Each row is a point on a tangle of strands that fork, close into loops and nearly touch. The rows are in no order.
Two points are linked if the straight distance between their rows is under 121. Some points are linked to none.
k_824: [ 16 -17   3 -15 -12  -5   5 -24  -7   5 -48   4  29 -12  -6 -11   6 -27
   9  -8  -2   9  36  40  -3  -3   6 -18  -3 -19 -45 -19 -15 -30 -14 -29
   7  24  -7 -33  69 -49 -73   0  11 -23  26 -16]
k_254: [-13  37   2  -6  10 -26 -33 -36  12  13 -27   1  29  -9   0  -4   9 -16
 -24 -18 -14  19 -13  13  14  14   1  -2  22 -11 -12 -50   4 -10  -2   7
  -5   8 -35 -11  14 -35 -15 -21 -31 -22  41   1]
k_454: [  7 -57  11 -29 -32  -4  20 -12 -14 -17  -2  24 -22   2  16  15  -8 -47
  21  13  11 -16  15  22 -16  13   6 -48  11  -8 -35 -13 -28   2  -6 -31
   5 -11   5 -36  10  -6 -68   2  -4 -23 -32 -30]
k_608: [ 16   4   7 -24 -18  53  36  -5 -37   3  -9 -20 -23  45   6  26 -11  -7
  12  -4  25 -25 -36 -16  -1  22  32  21 -28  17   6 -22  27  -1  12  32
  26  10   2 -38  -9 -31   5   4   0  -1  -5  18]
k_416: [  9  40   5  -5   2  28  17   6 -21  -9 -34 -22  35   1 -13  -4  21  33
  24 -13  -8   7 -16  -3   1   5  21  32 -28   1  15  -3  19  -7 -11  20
  21  25  -2   5  16   2 -13   6  15  17  18   9]
k_601: [ 44   4  10  15 -24 -23 -24  -9  31  12  15  16 -16 -15 -52  -3  11 -12
 -25  11 -19   0  45  -1 -17  13  -7 -33  16 -15 -18  38 -27   3  -1 -35
 -31 -24 -27  15  -1  63  -1   1 -11  -5 -12 -19]
k_634: [-53 -29  42   0 -12  20   8 -36 -18 -17  18   6  -2  27  24  14  17  26
  20 -12  19  16 -17 -16 -17  32  -7 -17 -22  26  26 -67 -20  28 -13   6
   4  11 -24  -6  -5  14 -17  -6  15  27  12   8]
k_963: [ 12  30  20  15  -6  -7  12  -1  30  31  61  26 -16   1 -11 -11  10 -16
 -12  18 -21 -19  29 -29 -51  36 -13 -46  -7  -7  -4  13 -25  12 -24  18
 -19   4   1  20 -38  78   1   7   4  27   2 -10]
k_570: [-13  12   2 -19  23 -33   4  23  36  35  -7  -2  23 -41  34 -20  10 -21
 -20 -30 -23  -3  -4  10   1   3 -28  13   1 -13 -14   1  -8 -32  16  55
  -2   2  -3  21 -22   2  11   0   3  -4  40  11]
k_828: [-15 -45  16 -37 -39   3   4 -21 -32 -42  -6  11 -13  14   7  15  16 -18
  17   3  14  12 -17  19   1  13  -5 -24   6   9  -3 -33 -26  18   1 -37
  10 -26 -23 -17 -10  17 -37  -6 -10  -5 -22 -27]
k_881: [-84   7  -3  24  23 -20  -2   1 -10 -35  30  22   8  -9  25  -5 -10  14
  21   9  21   7   5   5  18 -22 -34 -12   5   0  21 -23 -16  26 -22   2
   1  10  13  13   9 -44   1  -9  18   9  -4  -2]
k_256: [-30 -35  23  14 -32  32   6 -40  13 -28  -7   1  18  15  -7  24  28  29
   0 -20   9  43  -2 -28 -23  28  -1 -28 -27  27  18 -53 -32  23 -11 -12
  -7   7 -44   6  -2  55 -19  12  24   8  14  12]
k_805: [ 44 -20 -28 -11 -14 -13 -33  -1   2   4 -36 -14  13 -15  -5  23 -34  21
 -21  -8 -12   4  -5   7  18 -31  41  50  36   4 -13  11  31 -21  30 -16
  -1 -32 -24   1   0   9  -2 -12  -5 -44 -23  14]
k_670: [-19 -34   4  28  -3  -6 -21 -25   8 -24  23  16 -42  31 -21  24  -9 -26
  -2  21  36 -22  20  -1  27  -7 -13 -43   0 -12  12 -17 -27  28  -6 -36
 -13  -7  28 -40  51 -70   0 -10  -2 -25  -6   0]
k_233: [-38  42 -22 -10  43  -9  14  36 -14  -4 -21 -15  31 -25  29 -24  -9  10
  16 -19   1   6 -25  21  23 -27 -11  28 -18   2  -1   9  20 -18   3  23
  27  23  24  11  12 -55  10  -4   9   9  14  10]
k_848: [-26 -40 -48   9  -6  17   3   4  11 -60 -15  14 -17  23   7  43 -52  -4
   4   6  44  -3  -8  -6  33 -38   6 -35 -12  14   4 -10   2  15  -4 -20
  12  29  12 -10  16 -36 -30   2  46 -28 -29  22]
k_959: [ 21  17  17  26  -6 -35 -39 -21  12  12  20  16  -6  17   7  -2 -16  -2
 -16  23 -29  -1  20  -8 -23  29  16 -37  32 -24  -7 -30  25  22 -36   1
 -18   8  -5 -18 -25  17 -27 -22 -49  -1  12 -24]
k_282: [-25  39 -29 -56   0  -8  23   4 -27 -30  -9  15  50 -10  52  11 -29   5
   0  -6   7   7 -41   4 -15  -8  -3  38  21  10 -45 -16  22 -17  -5  23
  17 -11 -46  28 -27  33 -11   3   3 -13 -21   5]
k_866: [ 64  -3  21  -1 -19  11 -23 -29   0  20  16 -20  10  -3 -64  -5  42  23
 -15 -10   2  22   3  27 -13  -7  -7  27  19  25  -2   6   1  24   9 -47
 -41 -35 -56  19  17  51  53  -4 -30  17   0  -7]
k_924: [ -6 -23 -14   1   9  30  15  10 -38 -26  13 -10 -26  26  -5  27 -20  33
  24  14  31  -4 -12 -17  17 -21   5  24 -23  26  27  24   5  16  10  -8
  10 -16  18 -10 -11 -20  36   5  22   0 -36  11]
k_131: [-21 -16   5  26  32  -7 -30  11 -26   8 -19 -35  34  -6   5 -22   3  59
  19   6 -17  40   9   0  24 -22  12  48  12  -8  26  25  24  -8  -4  -8
   8   8   8  12  14 -11   6 -17   3  21  -1   3]
k_492: [-29 -21 -28   6  14  22  18  35  13 -33   3   4 -34  16  14  29 -36  12
  10  -1  30 -12 -19 -25  26 -19  -1 -12 -27  21  21  14   5  11  21  29
  17  14  29  -2 -30 -31  23   6  45  -1 -18  28]
k_515: [  7 -15 -21  19  18 -44  -6  17  28  -4  13  29 -48  -3   9   7 -53 -51
  -6  20  15 -33  19  11  13 -30   1 -63   4 -19 -27  16  -7  -9  -9 -27
 -13  28  63 -26  28 -59 -23  -7   9 -19  -4  -4]
k_973: [ 10  20  13   5   8  -2   3   7  20  31  -1  -4 -28   7   1 -28  26 -62
  -3  -5  -5 -30 -10  12  13  23 -11 -26 -14 -20   7 -12   5  -9   5  23
  10  18  36 -30   8 -51   0  -1 -29   6  38  -7]
k_27: [ 55   4  30 -12 -15  24  14 -10 -48   5  33 -28   3  13 -46  -9  44  33
  21  -6  15  11 -21  20 -17 -18  -3  40   6  25   2  21   9  27   9 -44
 -21 -42 -20  16  16  35  61   4 -22  41 -24 -18]
k_49: [ 58   0  14 -20 -40  22  15 -10  48  33 -23  11   1 -21 -31   2  23 -43
 -28 -26 -14 -42  34  -1 -27  12  11   4 -15 -13 -34  27 -34 -38  27  11
  -8 -14 -25  18   5  54 -11  34  25 -18  20   9]
k_775: [  0 -35  32   6  28  19   6   2 -33  63  24 -31  -7   6  11  -3  10  18
   3  -5   4  -6   0  -8  11  10   8  56  -7  11  26  10   6 -20  24  23
   4 -14  15 -23   0 -35  48 -14   8   5   9  30]
k_424: [  2 -21  33  -7  12   9   4  24   6  35  12 -18 -36  -9   3 -36  38 -38
   7   1 -10 -12 -13  15   0  26 -18 -16 -10 -12  28  11 -14  -6   4  12
   1   6  42 -14 -10  -5   8   2 -28  33  19 -17]
k_827: [-48  19 -16 -40   9   8   9  -3 -19 -19   2  -3   4  -5  15   7   8   3
   9 -11  20  18 -55   7   9   0 -22  25   4  30  11 -28  -6   7  15  15
  10 -13 -20  24 -17 -13  28   1  -3   1  -1  18]
k_394: [ 30   6  16 -19  -6  27  27 -27 -71  15  11  -5   5  23  13  17 -20  18
  13   7   7 -19 -10  -8 -14   9  38  48   0   8 -16 -16  28 -11   2  12
  16 -21 -12 -36  -1 -24  10 -13  -1  -3 -13   7]
k_749: [-29  69   1  28  36 -58 -43 -20  19   5  -3   3  60 -18   9  -5 -22   4
 -29   1 -25  25  18   8   6  -7 -12  -2  27 -20 -23 -31  18 -21 -32  11
 -18  22 -29   0  25 -37 -10 -21 -15 -20  40 -16]
k_660: [ 49 -28  34  10 -11 -23 -42 -15  -3  32  10 -27  12 -10 -33 -24  31   7
 -16   5 -26  28  30  29  -5  -2  -7  25  41  -1  -5  29  -7  -1   8 -40
 -29 -44 -41   6  12  52  27  -4 -29   7  -2 -18]
k_498: [ 58 -42 -22 -15 -35  -1 -37   7  19 -19 -69 -21  12 -14 -17  20 -22  14
 -14 -17 -21  20   1  11  14 -21  47   6  25  -4 -12  15  26  -8  23 -17
  -2 -16 -28   0 -18  52 -33   6 -13 -34 -12   2]
k_353: [ 38 -38  11  20 -14  47   0   0  30  14 -21 -21 -33  21 -41  13   8   2
  -7 -13   9 -11  17 -19   7  15  28   1 -25  -1  24  11   0  -7  21  -5
   7   6  25 -29  25 -18   3  -2  22  -5  13  31]
k_335: [-22  43 -21  17   4  -5   5 -14  29 -14  20  20   3  10  -6  12  -3  -1
 -15  -1   6  -7 -14 -22  -1   5 -13 -30 -10  -4   8 -23   7  19   0  17
  -9  18  -1   7   4 -21   4   5   7 -14  13  17]
k_982: [  8 -69  -2  -3  -1 -29 -16   8  -5   1   3  14 -31   0  19  10 -30 -18
   9  21  -4  -8  26  10   5  -5  11 -32  32  -9 -19   9 -13   0  -1 -23
   2 -17  31 -37  -2 -16 -36 -19 -10 -22 -25 -20]
k_639: [-18  -1  -2  28  45 -39 -39   8   0  22  -6 -21  46 -15  23 -14 -23  55
 -11   0 -19  26  15 -12   5 -14   1  50  28  -7  10   4  22 -22   3  17
   2  -3 -13  15   0  -6  10 -28   8 -19  16  13]
k_143: [-31 -39 -31  12   8 -18 -16  19  16 -36  -2  22 -45  20  34  22 -59 -13
  -1  18  27  -7 -17  -9  29 -18   6 -37   9   7   9 -14   9  24  -7  -3
   2  10  28 -17 -16 -45 -14 -16  -5 -18 -24   9]
k_826: [-18  -3  32 -31  -1   7   4 -12 -32   7  18 -26 -16   6   2  -7  34   1
  16 -10  16  22 -45  19   3  11 -20  31   4  32  29 -30  -8  14  12 -12
   2 -26 -20   3 -16   5  38  -6 -40  30  -1  10]
k_546: [-41   5   3 -13  33 -28  10  27   7  12 -25  -7  20 -31  44 -27   5 -12
  17 -21 -14  19 -10  18   8   4 -13   4  -2  -7  -5 -16   2 -27   2  44
  23  33  19   1 -16 -30 -24  -1   8  17  39   4]
k_276: [-50   0  -8 -17  23 -35   0  23  -4 -10  15  -3  -5 -20  43 -11  -5   4
   2   2   1  17 -25  10  15  -7 -30  15  31   7  18  -5   3   5   7   5
   7 -25   6  22 -28 -10  27 -16 -25  -1 -14  -3]
k_668: [ 16   9   8  -8 -22  11  24 -33   2 -13 -28  19  41   0 -22  14   0  -7
   6   2  -3   7  51   0 -30   8  -7  -7  -7  -7 -47  -2 -22 -18 -19 -14
  -1  12 -38 -12  34  22 -60  17  41 -30   5 -18]
k_919: [-13  42 -24   7  -9  19  -3 -31   7 -30  -2   7  38  29 -13  32 -12  27
 -11  -2  11  10 -33 -21  -4  -3   9  -4  -5  18   7 -41  17  18  -5   5
   4  19 -28  15   8   4  -6   1  14 -18   5  21]
k_757: [-14 -39 -43   4  17  -3   2  40  39 -25  -3  11 -63  11   8  27 -43 -35
  -8  12  25 -23 -11  -7  34 -22 -10 -40 -21  10   3  14 -11   9  21  14
   0  19  46 -23 -12 -58   9   5  17 -17  -7  23]
k_965: [ 34 -17  -7  -3   8 -30 -39  -6 -19  33  -8 -22   4 -16  -2   6 -11  11
 -26   4 -19   1   2  23  15 -22  18  45  46  -1  -6  12  31 -24  24 -18
  -5 -47 -11  -9   6 -29  23 -28 -43 -24 -19  -7]
k_231: [-14   7 -40 -43  10  -9  26  37 -14 -31 -12   3  22 -25  44   2 -38  18
  15  -6   1   0 -15  14   0 -31  -3  31  16   6 -31  20  10 -21   3   5
  23 -11  -3  22 -33  28 -10   9  14 -11 -38  -6]
k_928: [-11 -40  41 -17   1  39  13 -14 -28  26  18 -29 -41  20   0  -5  23  -2
  17  -5  21   0 -20  15  14  26 -12  30 -12  32  31 -12 -21  -5  21   4
   2 -22  -1 -35   1 -45  42  -8 -18  18   5  15]
k_773: [ 24  -1  -9  35 -15  19 -24 -16  42  -4  -8   9 -20  33 -42  39 -10   5
 -20   1   4  -5  11 -30   1  10  38 -19 -12  -7  23 -17  19  26  -2 -10
  -8  22  11  -9  27 -17 -11 -11  14 -23   5  28]
k_412: [ -8 -41  11 -14 -15  26  17  -5 -38 -25   1  -1 -21  17   2  15 -10   7
  32  12  17  -9   1   7   9  -1   5   4   3  11   7   1 -10  12  -2 -21
  14 -18   9 -18  -5 -14 -15  -7  14   2 -33 -14]
k_553: [-19 -18  10  18  34   6 -16  22 -18  22  15 -30  -2   9  18 -20   4  41
   9   4  -5  12 -15 -10  19 -12   1  44   3   9  49  25  20   3  13   5
   0  -6  21   3 -11 -23  53 -17 -12  23   1  18]
k_843: [ 47  19  -6 -24 -15  26  28  -2 -44   1  22 -23  -6  -3 -23   0  20  26
   6  -8  17  -6 -22   7 -10  -4   5  64 -15  20   1  48  10   4  26 -24
   0 -47  -4  18  -4  38  73  22 -12  16 -33  -4]
k_943: [ 32   2 -51  -5 -19 -10 -14  24  34 -25 -56   9  18 -23  -5   8 -35  -6
 -14   1 -17  12   8   2  10 -23  24 -20  19 -11 -26  17  11  -8   9 -19
   6  14 -17  11  -3  35 -52  13  -4 -32 -17  -9]
k_452: [-36 -15   3   8  10 -38  10 -10  41   6  40  46   2 -17  24   8  -3 -21
 -22   0 -11   8  41 -28 -29  15 -29 -44   1 -11 -19 -11 -48   1 -10  13
 -20  -7  -8   9 -23  35 -12   4  32 -24  11  -6]
k_172: [-24  -8 -24   9  -5  18  15   5  -8 -55  -7  19 -16  25   2  20 -29 -30
  21  12  46 -23  -2  13  28 -31 -13 -35 -23   2  -5 -10  -8  21 -20 -19
  14  35  34 -18  46 -74 -28  10  22 -11 -14  -2]
k_234: [ 46  25 -27 -41 -50  50  40 -10  11 -20 -16  -2   2  16 -27  29   6 -23
  -6 -12  24 -32 -43 -17 -21   4  23   4 -23  16 -13   9   9   3  27  17
   4  -8 -21  22 -18  55   4  32  21 -12 -23  12]
k_142: [ 12  22  21  31  -4  32   9   4 -24   2  34  -9 -19  34 -30 -16  26   9
  19  11  13 -15 -12 -11   1   1  -3 -15 -20   6  46   9  12  42 -14 -13
  -4  18  25  -2  16 -14  30   7 -19  46  -7   2]
k_30: [-26 -52  31 -35   4   8  29  -1 -40  18   6 -11   1 -16  46   3  -1  29
  24  -9  -5   8 -11  -9 -16  22   6  44   4  20  -3 -21   1 -26   4  32
  21 -23  -6  -9 -37  25   3  -7  24  11  -7  10]
k_859: [-26  29   0  43   9 -26  -8  12  20  -5  65  39  -3   4  -3 -12  -6  21
  -7  28 -15 -12  30 -29 -34  14 -22 -43   2 -13  -4  24 -13  27 -35  15
 -19  13  10  35 -33  63  13  11  13  37 -19 -12]
k_293: [ 41   9 -28 -39 -40  36  34 -15  40  12 -12  22  11   9 -23  36  -2 -43
 -27 -22  12 -41 -13 -12 -21   6  12   6 -22   5 -29  16 -21 -24  30  16
   0  -7 -34  18   2  41  -8  30  47 -33   1  20]
k_418: [-33  28  12   8  50 -46  13   4  35  41  35  12  24 -29  33 -22  19 -34
 -16 -17 -19  -7  18   2 -17  16 -38  -6   0 -22 -12   0 -15 -33  -1  46
 -17   1  16   2  -5 -35  20 -11  23  -1  53  -2]
k_406: [-34 -51   6   6  12 -23   1   5  34  17 -32   3  10 -45  29 -12  19 -19
  -5 -22 -11  29  29   7   1  -1 -27 -20  -4 -15 -16 -10 -44 -32   5   9
   1   9   7  -9   6  -5 -27   4  16 -22  38   0]
k_514: [  7  33   1  -2 -11  19 -14   1 -32 -28 -65 -29  22  15 -26  -8  16  11
  29  -5  -7  18 -15  22  25  -4  32   7 -15  -5  15 -21  30   3 -14  -6
  32  36   5  -8  30 -37 -41  -6  -5  11  17   1]
k_850: [-26 -21  17  20  30 -43   7  -8  43  40  42  37  -5 -14  32  -4  -8 -28
 -22 -13 -13  -7  36 -26 -21  19 -20 -34  -3 -20 -11 -10 -22 -19  -5  43
 -18   7  28 -15 -12 -18   2 -23  36 -14  47  -2]
k_445: [-93   7   3   4  25 -31 -10   3  10 -20  24  14  14 -15  28 -17  21  16
   4  -3   3  33 -12  -3   5   1 -46  -9   7   4  26 -30 -23  23 -10  18
  -2  -5 -10  33 -20   4  22  -8  -8  19   6   2]
k_704: [ 53 -49 -18   0 -18  23 -25  19  32   9 -31 -24 -49  -4 -39   5   4 -21
  -8 -12   0 -17  -4   0  34  -8  25   5 -12   3  17  22   4 -13  42 -11
   3 -14  20 -19  10 -16  17   7 -10 -24  -9  21]
k_47: [ 28  -9  18 -12 -21  39  20  -2 -11   7 -21 -18 -22  20   6   0   3 -14
  15  -9  -7 -15 -17 -18  -9  29  37  -8 -15   2  15 -20  19   0  -2  27
  23  19  14 -22 -17   5 -29   4 -13  11  15   7]
k_999: [ 30   2  19   3 -14 -11  -6 -16  42  38  11   4   6 -27 -13  -8  20 -26
 -34  -8 -24  -6  38  -3 -30  29 -16  -2   4 -15 -20  11 -36 -23   5  10
 -18 -18 -26  12 -11  53   6  17   1 -10  23  -5]
k_426: [ -1  32 -17  28   4  -6  -2 -12  -1 -28  18  16 -12  15 -25  18 -18 -26
 -11  27  21 -38   8   9  19 -28  -4 -17   4  -7  -6  -3   2   7 -17 -35
  -6  11  21  -9  57 -79  -8  -5   4 -27 -11  -7]
k_463: [-30  19   3  26  -9  -2  -6   2   6 -27  38  20   0   8   1 -13  -1  32
  12  17  -7   8   9 -18 -17  11 -13 -39  11   0  17 -17   7  38 -37   2
  -8  12  -3  28 -36  58 -12   5 -17  27 -26 -13]
k_547: [-57 -12   4  -4   4  -1 -10   8  -2 -33 -69 -10  37 -28   4 -17  36  14
  23 -21  -9  55  -3  21  25  -3 -15 -16 -21  -2  12 -30 -25  -6  -3  -7
  20  34  -8  16  21  -8 -48   6  19  17  21   3]
k_804: [-30 -40  -9  21  20 -48 -21   4  25   2  17  24 -21  -8  28   7 -39  -6
 -10  12   2   7  18 -12   8 -12   4 -29  27 -13   4 -10  -9  10 -11  -1
 -16   4  22 -15 -14 -12 -14 -24  -7 -23   1  -5]
k_598: [ 35  -7  19  22  -4  24  17   8 -33  26  53   1 -44  34 -27   1  10   4
   7  24   5 -29  15 -20 -12   5  11   3 -19   5  24  52   9  24  -1 -29
  -8  -6  41  -9  11   6  49   4   4  33 -29 -13]
k_122: [-35 -63  -2   3  -6 -33   9   8  36  -7 -12  35   0 -37  38   0  -1 -23
 -12 -14   4  28  38 -19 -19   3 -22 -54  -5  -9 -21 -16 -50 -14  -8  -2
  -8  -3   3   4 -18  31 -43   8  30 -19  10 -11]
k_865: [ 58 -34  24  -7  -9 -20 -41  -3  -9  63  -4 -23  -4 -25  -3 -32  19 -11
 -16   6 -40  -4  20  37   6 -11  18  41  44 -11 -10  37  17 -28  22 -23
 -19 -43 -10 -11  -1  20  22  -7 -52  -2 -11 -14]
k_588: [-10  38  20  33  -4  15  -8 -16 -15 -18  10   2  30  21 -16 -11  18  56
  15   6  -6  22   1 -17 -19  15   3 -11  -7   8  12 -22  19  33 -35  11
  -3  30 -15  18  -5  49 -12   2 -15  41   4   4]
k_543: [ -5 -14  40  12  25 -36 -23  10   4  52  54   3  10   0  17 -46   7  -7
 -13  31 -34  14  29   2 -23  16 -23   1  39 -21   0  35   1  -8 -29  -5
 -30 -16  -3  11 -27  53  22 -13 -27  28  -1 -33]
k_243: [  5  38 -16  18 -10 -18 -23  17  24 -26 -34   5  21 -16 -18 -12  -9  11
 -12  15 -24  19  17  -4   1  -4  -3 -34  18 -19 -14  14  14   5 -23  -5
  -1  17 -18  20 -15  41 -26   6 -27  -2  -9 -23]
k_38: [ -6 -34  26  51 -11  18 -22 -28   3 -18  25   2 -35  46 -38  18   7  12
   8  18  24  -3  36  -7  13   2   6 -27 -13  -1  41  -3 -14  43 -18 -40
 -15   2  22 -24  46 -38  -1  -4   9   2  -8   6]
k_705: [-19  36 -23 -23  31 -15  17  43 -27 -16 -36  -8  39 -42  41 -30 -11  23
  16  -3  -6   8 -14  20  11 -25  -9  53   7 -12 -22  35  24 -28   2  16
  29   7  12  34  -9   5   3   5  -3  13 -17   0]
k_918: [ 18  10 -14 -32  -5   5  17  16 -32 -12   4 -10   8 -22   5   3  -4  22
  16   2   3  -6 -17   4  -2 -13   1  53   7  15  -9  39   5  -8  19  -8
   9 -37   0  21 -16  24  27   8   1  -2 -36  -6]
k_720: [ 44  37  14  19  -6  22 -12  -8 -18  18 -29 -29   8   2 -50 -43  44  -5
  12  18 -20  -8  11  23  16 -11  16  19  -1 -30  13  47  16  -6   1 -32
  -9   4   8  10  56 -20   8  10 -23  23   5 -28]
k_846: [-34  -1 -22  -3   4 -23   2   3  21 -20 -28  15  25 -38   5 -15  11 -15
   0  -1  -1  22  29  20  14 -23 -38 -25  -7 -11 -20   6 -40 -13  -4 -22
  -1  12   3  11  30  -7 -32  15  16 -14  14 -17]
k_389: [  7 -10 -24 -35  22  18  70  40 -16  21  24  16 -33 -14  34   8 -34 -37
   1  -4  15 -50  -7   0  -7  -9 -10   2 -35  11 -37  43  -6 -29  21  37
   8   2  46 -12 -21 -37  25  18  37   1 -20  -4]
k_624: [ 49  17 -14  14  -6   8 -10   0  -6  16  19  -9 -41  23 -34  11  -6  -2
 -18  15   2 -29  -5 -10   2  -7  28   6  -4   1  21  27  15  16  19 -25
  -3 -15  22  -5   7 -19  39  -8 -18  -1 -16   2]
k_5: [ 42   3 -24 -21 -20  51   8  12  -5  -7 -36 -22 -32  11 -36  10   8 -19
   0 -16  19 -19 -37   6  33  -6  19  24 -28  12  12  21  14 -10  41  -7
  12  -5   8 -12   6 -36  34  15  -6  -6  -4  13]
k_994: [-37  15   2 -43  15  -9  34  -8 -24   6  12  14  26 -16  63   3 -12   1
  11 -15   3  -4 -29  -8 -27  22  -3  43  10  11 -26 -32   8 -23  -1  48
   9 -12 -23   9 -38  22   4  -3  23   1   8  11]
k_915: [ 11  -3  27  54 -11  40 -15 -19 -18 -20  22  -9 -11  51 -43  10  25  49
  20   9  16  11  15 -11  13  -5  10 -13 -18  10  50  -6  17  61 -26 -30
 -13  19  17   1  37  -8  18  -3   9  35 -10   9]
k_585: [ 41  45 -26 -31 -29  41  51  25 -10  -9  -6  -1 -14  11  -1   1   2 -25
   9  -9   7 -43 -40 -19 -20   8  16   6 -30   7 -12  24  19  -3  22  29
  23  11   9   6 -32  34   7  36  -1  13 -14   8]
k_31: [-22  30   9  -3  12  -9 -19  -9  31  18 -17 -13   7  -9  -7 -19  38 -28
  -8 -23  -1   9 -18  21  21  15 -13 -12  -9 -10  21 -40  -7  -7  16  14
   2  13   1  -2  13 -45  -2 -10 -34   3  47  12]
k_221: [ 13  28 -12  30   8 -17 -17 -13 -22   0  25   6 -24  12 -19   8 -14  -3
 -20  34   3 -30  -1   8  15 -28   4   4  19 -10   8  25  13  15  -6 -38
 -11 -20  17  -2  25 -51  23 -17 -31 -12 -28 -23]
k_375: [-27 -35  30 -10   0  33  33 -15 -33  -3  32  -4 -13  25  28  14  -7  30
  27   0  20  -3 -21 -25 -26  31   4  18 -15  29  17 -39  -7  11  -8  25
  11  -9  -9  -4 -35  25  11  -5  36  17   1  13]
k_730: [ 60  31 -12  40  -3  21 -23 -10  29  11  13  -5 -19  36 -52  19   0  22
 -26  -3   0  -9  -6 -29  -2  -1  32  -3 -11   8  32  -4  34  31   8  -8
 -17  12   4   2  17  -2  32  -5 -21   0   5  27]
k_447: [ 15  44 -20   4 -15  14 -17  -3  -8 -33 -18 -10  22  16 -24  11  -6  50
  -1   4   0  22 -32  -9  -3 -13  24   8   3  10  12 -12  38  26 -16   4
  -1  14 -23  22 -18  43   2   5 -26   8  -6   9]
k_745: [  9  30   7  13   3   2  10   0  18  20  33  19  -3   1 -11   0   0  -8
  -9   5  -9 -26  19 -25 -24  16   5 -18  -8 -16  -1  12  -4   6 -12  21
  -6   3  17  11  -7  10  -3   4  10  12  13  10]
k_260: [ 15  12  22  17  -5 -24 -22   7   5  11  31  10  12  -3 -18 -22  -8  17
 -12  33 -30  11  41  -2 -30  13 -18 -12  30 -10 -18  44  -7   6 -29 -22
 -24 -18 -25  18 -27  89   5   1 -20  20 -23 -31]
k_716: [ 11 -36 -26 -49  -6  14  58  25  22  23   6  20 -16 -14  41  19 -28 -49
  -3 -24  15 -38 -12  17 -12 -10 -10   2 -18  15 -42  15 -19 -39  31  34
   1  -4   8  -6 -15 -19 -12  24  51 -18  -4  17]
k_414: [-21  38 -38  20   4 -29 -12  23  32 -37 -33  19  40 -33 -20 -13 -18   7
  -9  18 -16  25  37  11   8 -33 -40 -34   4 -20 -29  38 -19  -7 -21 -24
  -8  23 -11  37  12  33 -27  17  10 -12  -9 -19]
k_435: [ 13  77  23  -2  15 -21  -9 -16 -46  18   2 -14  44   9  14 -22  -3  23
   6  14 -21   7   2   5 -27  24   9  38  16 -20 -28  -3  35 -15 -35  24
   7  10 -28   2  -1  21  -2 -15 -29  19  16  -9]
k_654: [-36  50 -16   3  51 -55 -20   6   4  12   6   2  42 -24  38 -11 -24  20
 -10  -6 -19  17  -1   6   1 -15 -14  33  28  -7 -21 -13  21 -20 -12  36
   0   4 -19  13  -4 -27   7 -20   3 -15  20   1]
k_478: [-15 -14  28  17  18 -21 -20   5  18  37  40  -6 -10  -6   4 -38  36 -31
  -7  20 -26  -2  17   6  -7  16 -28 -18  18 -22  20  14 -21  -3  -7  -9
 -24 -11  24   0  -7  14  11  -1 -25  27  15 -26]
k_154: [ 30  16   5   8 -13  15 -19  -9  -3   3 -25 -16  -3  21 -19 -12  13   0
   9  -3 -14  -2 -10   3   8  16  32 -13   1 -19  18 -28  29  12 -12   3
  15  24   4 -19   9 -17 -25  -9 -41  13  16  -2]
k_800: [-29 -27  22   6 -21  16  -5  -7  14 -14 -55 -18  23 -21 -10  -6  54  23
   1 -30  -8  59  -3  -7   2  20 -12 -15 -31  14  18 -33 -38   4  -6  -7
   2  22 -26  22   7  49 -29  22  16  17  35   2]
k_692: [ 11   3  -7 -24  -8  28  26   1 -57 -13 -35 -14  21   6  19  11 -18  30
  35  -5   6   1 -16  -1  -2 -11  40  45  -5   9 -13 -12  32 -18  -1  14
  33  14 -10 -13   5 -12 -33  -7  25   1  -6  12]
k_952: [  8  30 -29 -30   7   6  51  41 -14   0  21  17 -28  -7  38   4 -28 -24
   0   3   6 -38 -32 -13  -7   0   2   4 -11   7 -14  24  18  -2  11  32
  14   0  26   9 -43   5  19  15   1   4 -28  -9]
k_504: [  7  10  -6 -13 -26  -5 -33 -31  20  -2 -51  -3  22 -33 -45 -16  60 -28
 -31 -20   0  16  11  39  22  -3 -17 -11   1  -2 -14 -12 -44  -9  23 -48
 -12 -26 -43   1  41   2  -3  19 -25 -20  20 -26]

A tip is a point with one link. Name the tips that can be reached along the links from each point below, in the order of the rows.
k_543 => k_881, k_716
k_634 => k_547
k_353 => k_5

How many points has the smallest loop of links through each point below? Write 0 if it is on no loop.
k_233 => 23
k_416 => 7
k_804 => 9
k_142 => 8
k_447 => 8
